Points on a hilly landscape, in no order, each with its height.
From any point a ball rolls to the lowest of the 2 points nearest to it. It stops when none of these is lower. Distance is the straight distance between rows; heights are no part of it.
J_897 height 3.53: [ 82 147 127 172  94  49 133 126 131 140 126 100 180  98 130 146  98 116
 172  52  76]
J_632 height 6.60: [ 96 137 158  95 153 111 123 162 179 152 132 149 129 122 142 111 174  78
 157  56 140]
J_382 height 1.09: [108 149 116 186 104  61 141 111 119 143 138  92 193 101 130 131  91 112
 174  71  95]
J_115 height 3.64: [129 128 100 120 127 145 101 129 120  89 108 140 160 127 113 158  82 192
 134 152  91]
J_310 height 0.75: [ 90 108 122 126 124 156 178 129 127 128 180 219 155 143 161 126 133 112
 127 133 141]
J_409 height 2.40: [159  92 156 134 108 143 130 160 167 142 152  85  59 150 128 101 212 132
  64 137 192]
J_76 height 1.23: [169 123 133 117 111 160  96 146 105 102  94 132 119 125 105 170 103 198
  90 193  87]
J_456 height 7.02: [115 154  89 206 122 126 165  67  89 142 171 124 186 129 135  94  80 109
 144 156 161]
J_384 height 2.84: [122 160  96 136 172 126 146  92 139 166 144 120 138 119 109  64 129  53
 151 117 189]
J_33 height 4.83: [133 162  94 187 136  81 137  88 102 140 137  73 176 106 122  98  89 113
 164 102 127]
J_18 height 4.70: [174 119 151 103 144 174  96 143 160 118 110 130 115 143  95 132 148 165
 109 162 157]
J_426 height 4.59: [138 151 115 122 175 104 125 109 145 149 109  81 114 113 108  91 133  65
 155  97 159]
J_876 height 0.26: [113 110  97 147 107 112 141 111  98 108 139 144 148 129 138 149  90 150
 126 136  99]
J_568 height 1.77: [169 121 171 119 105 130  99 170 153 128 102  97  72 150 136 140 182 170
  83 138 116]
J_134 height 6.85: [107 146  97 205 108 106 172  83  99 150 174 128 182 123 151 108  87 102
 146 137 143]
J_481 height 6.58: [135 132 179 116 121 106  91 169 160 142  94  82  65 149 145 136 196 117
 119  77 119]
J_799 height 1.95: [175 112 132 134 110 143 135 122  60 114 125 102  89 107 113 149 107 167
  81 208 120]
J_74 height 3.98: [117 128 134  93 135 141 102 160 171 108 103 167 146 128 133 154 124 153
 148 101  95]
J_136 height 5.90: [109 141 139  99 162 118 132 142 180 150 134 145 134 119 125  96 167  61
 155  74 162]
J_423 height 3.83: [131 160 105 127 173 106 143 100 140 159 129  93 118 110 111  74 134  47
 154 103 174]
J_440 height 2.03: [151 114 175 124  96 125  99 179 172 137 113  90  54 157 150 131 207 166
  79 117 133]
J_557 height 5.34: [146 146 140 107 164 104 118 125 140 144 105  71  85 119 123 111 152  70
 138  94 141]
J_976 height 5.83: [155 142 117  99 179 165  87 106 175 120  77 101 138 124  63 108 129 131
 155 137 163]
J_506 height 1.94: [105 121 119 150 116 133 197 117  93 152 186 174 110 145 177 104 151  69
 110 142 157]
J_186 height 4.92: [ 87 137 138 128 116  65 118 140 113 135  97  94 106 108 155 143 122 112
 151  65  74]
J_656 height 2.52: [ 91 124 122 112 108  99 106 153 153 110 105 155 156 113 145 162  99 153
 155  86  61]
J_848 height 1.88: [106 101 148 100  99 146 119 170 150 117 126 186 128 146 162 174 147 151
 121 110  81]
J_368 height 4.24: [162 123 140 101 152 183 105 125 135 113 123 141 128 133  85 128 126 164
 112 181 158]
J_306 height 6.23: [ 73 135 153 102 140  97 132 162 165 152 133 157 137 113 148 119 154  87
 165  51 114]
J_401 height 5.01: [181 126 148 108 148 173  82 130 173 115  83 114 116 143  69 122 151 161
 113 169 169]
J_175 height 5.27: [ 79 128 143 116 113  80 126 148 123 139 115 130 114 117 164 145 138 109
 152  64  79]
J_655 height 5.87: [149 151 109 105 178 134  96 109 167 131  84  90 134 107  79 101 124 102
 168 113 155]
J_110 height 2.62: [154 124  94 150 109 123 123  98  58  92 117  90 127 114 101 148  66 185
 109 190 100]
J_389 height 1.54: [178 121 168 119  98 140  97 176 144 121  97 112  81 142 133 161 165 188
  75 159  96]
J_137 height 2.27: [117  99 150  95 118 169 125 167 163 111 144 199 140 151 150 159 154 152
 121 122 116]
J_958 height 1.45: [110 112  98 157  79  77 123 106 104 112 118 115 156 125 139 173  75 155
 134 116  65]
J_992 height 3.84: [136 125 121 109 136 147 110 135 131 105 114 140 137 129 122 147 105 163
 137 140 109]
J_232 height 4.44: [ 74 140 129 145 105  49 115 139 128 138 102  98 144 101 144 148 105 125
 169  51  60]
J_108 height 3.18: [136 113 139 109 139 198 130 114 105 100 155 175 145 139  93 119 117 169
 106 197 167]
J_598 height 5.84: [143 134 163 113 143  97 105 145 151 152  99  63  64 132 131 116 185  72
 133  77 145]
J_408 height 2.17: [131 116 133 135 126 141 182 129  96 148 175 140  98 148 162 109 168  80
 101 146 161]
J_901 height 3.86: [156 120 140 108 150 187 125 115 114 112 144 147 127 137  94 116 130 155
 103 188 171]
J_741 height 1.02: [118 115 102 139  97  94 135 118  99 112 116 112 129 126 147 164  89 150
 127 123  77]
J_153 height 0.82: [183 127 156 115 115 164  90 157 129 111  90 130 109 126 104 158 125 200
  76 194 104]
J_105 height 2.70: [128 104 132 101 129 175 129 149 134 106 140 190 143 143 132 149 126 160
 118 151 124]
J_497 height 7.17: [120 152  89 185 137 138 165  68  80 134 173 124 163 132 129  85  90 114
 130 179 171]
J_480 height 3.79: [129 150  98 178 124  76 128 100 107 128 129  81 178 105 126 120  87 129
 165  91 101]
J_925 height 1.98: [ 81 111 134 112  88 102 121 145 139 121 112 164 131 129 166 173 122 140
 136  89  61]
J_58 height 2.35: [140 118  87 171  93 108 141  86  61 103 131  97 142 122 119 155  65 165
 107 172 101]
J_420 height 2.23: [147 102 167 129  98 130 114 172 171 141 134  83  53 154 143 116 214 147
  72 120 162]
J_499 height 6.25: [148 134 174 114 131 100  84 162 183 142  80  70  66 143 126 120 205  94
 127  72 146]
J_184 height 2.36: [141 110 143 132 118 131 172 131  92 144 162 118  81 148 160 125 168  94
  97 143 143]
J_929 height 1.22: [186 131 156 113 118 153  94 159 137 119  92 114  96 132 115 151 140 182
  88 172 113]
J_468 height 1.07: [118 112  98 146 113 135 141 102  95 102 146 156 164 129 122 150  77 168
 121 157 113]
J_743 height 1.30: [ 94  98 133 117 114 141 162 138 132 123 161 204 147 143 162 144 138 124
 123 118 119]
J_711 height 0.92: [105  97 114 132  92 123 152 121 104 114 140 171 134 137 156 167 102 142
 115 137  94]
J_981 height 3.17: [122 140 108 111 177 169 138  91 150 144 145 154 156 135  95  74 135  89
 147 141 196]
J_449 height 1.96: [131 118  89 176  80  92 135  90  82 107 135 102 169 124 130 164  66 155
 123 138  86]
J_904 height 1.19: [102  85 127 120  89 133 167 131 107 119 156 189 124 144 166 165 127 130
 107 137 108]
J_326 height 5.26: [150 150 107 113 175 124 113 103 144 136  98  76 114 113  89  95 129  86
 152 115 158]
J_812 height 1.65: [165 121 127 120 113 147 118 130  83 108 113 114  99 117 111 154 103 172
  93 190 110]
J_877 height 2.57: [130 109 126 122 125 185 145 105  82  98 164 181 144 134 103 126 110 166
  99 200 153]
J_331 height 4.43: [131 129 125 106 171 174 142 115 167 150 154 167 142 144 112  84 169  77
 132 128 199]
J_41 height 3.68: [163 134 130 103 148 174  95 124 124 101 105 127 134 126  87 138 101 187
 118 187 132]
J_151 height 6.61: [ 97 149 105 181 130 105 171 106 119 151 169 143 166 119 150  96  99  90
 153 117 146]
J_437 height 3.30: [148 134 112 114 139 162  94 120 109  91 104 125 147 124  92 146  85 195
 123 181 112]
J_550 height 5.66: [ 74 130 144 121 129  83 141 147 133 148 135 141 126 113 160 122 141  89
 157  60 102]
J_234 height 1.68: [ 92 131 109 158 123 134 195 112 109 153 191 191 141 142 173  92 129  74
 129 146 165]
J_589 height 0.91: [124 149  99 125 179 150 141  87 153 157 139 134 146 122  89  63 127  67
 150 129 197]
J_341 height 2.18: [170 104 135 135 101 133 155 122  49 129 139  98  76 113 134 146 124 143
  75 196 124]
J_438 height 5.94: [116 174  91 174 153  92 150  91 123 165 149  87 157 112 123  67 101  72
 164 113 167]
J_708 height 5.50: [ 93 131 170  90 137 117 101 178 180 134 106 151 124 129 153 144 170 116
 154  59 102]
J_502 height 4.69: [106 133 150  85 143 134 103 173 190 124 109 165 147 126 139 143 142 129
 158  77 108]
J_690 height 5.13: [127 138 130 103 163 147 136 129 170 148 146 149 133 132 120  93 164  70
 141 102 177]
J_518 height 6.11: [ 93 137 177  95 132  99  92 175 172 143  97 124 104 129 151 138 179 102
 155  53 105]
J_38 height 1.47: [ 97 110 153  98  96 125 107 171 151 122 105 164 117 142 165 181 149 147
 129  93  65]
J_999 height 2.54: [167 109 152 131 118 136 154 135  92 142 147  92  67 140 144 124 169 113
  92 153 147]
J_48 height 6.59: [120 135 169 102 129 106  98 165 152 138  98 106  86 138 154 145 177 112
 140  73 103]
J_698 height 5.47: [136 173  89 178 152  78 134  85 114 147 135  61 162 105 108  79  92  97
 166 110 150]
J_939 height 3.28: [130 117 121 113 141 150 134 128 120 113 139 159 136 133 129 132 116 141
 129 143 130]
J_70 height 3.24: [103 129 111 110 133 121 108 145 159 107 113 156 172 115 129 148  96 158
 161  96  89]
J_825 height 6.32: [103 166  99 183 137  89 159 102 122 158 162 110 168 112 139  87  98  83
 162 107 147]
J_893 height 1.91: [120 109 109 141 115 165 149  96  75  98 163 170 153 130 113 140  82 168
 105 190 135]
J_843 height 1.29: [ 95 116 110 149 121 156 189 110 105 132 187 206 151 148 160 109 123 107
 117 159 162]
J_313 height 2.99: [152 135 102 127 130 150 104 108  85  94 105 101 141 115  92 143  75 193
 121 181 106]
J_677 height 5.36: [181 135 134 106 167 166  84 116 170 120  71  92 114 131  66 119 135 143
 132 155 165]
J_493 height 2.42: [169 112 141 126 121 139 148 128  82 133 135 100  78 127 134 131 144 127
  93 171 136]

Where does a ball stop that starts at each point below?
J_409 => J_153
J_992 => J_38
J_655 => J_589
J_456 => J_382
J_341 => J_153
J_306 => J_382
J_136 => J_589
J_598 => J_589
J_497 => J_382
J_313 => J_876
J_976 => J_876
J_184 => J_310
J_420 => J_153
J_708 => J_38

Call two points neighbours if one is among the 2 nearest of the other. Go from one point of each pair to the other, from neighbour to neighbour, staying as low as possible. Name the highest point that can't be avoided.
J_153 / J_589 => J_655
J_153 / J_310 => J_999
J_876 / J_38 => J_992
J_310 / J_382 => J_632
J_310 / J_876 => J_743
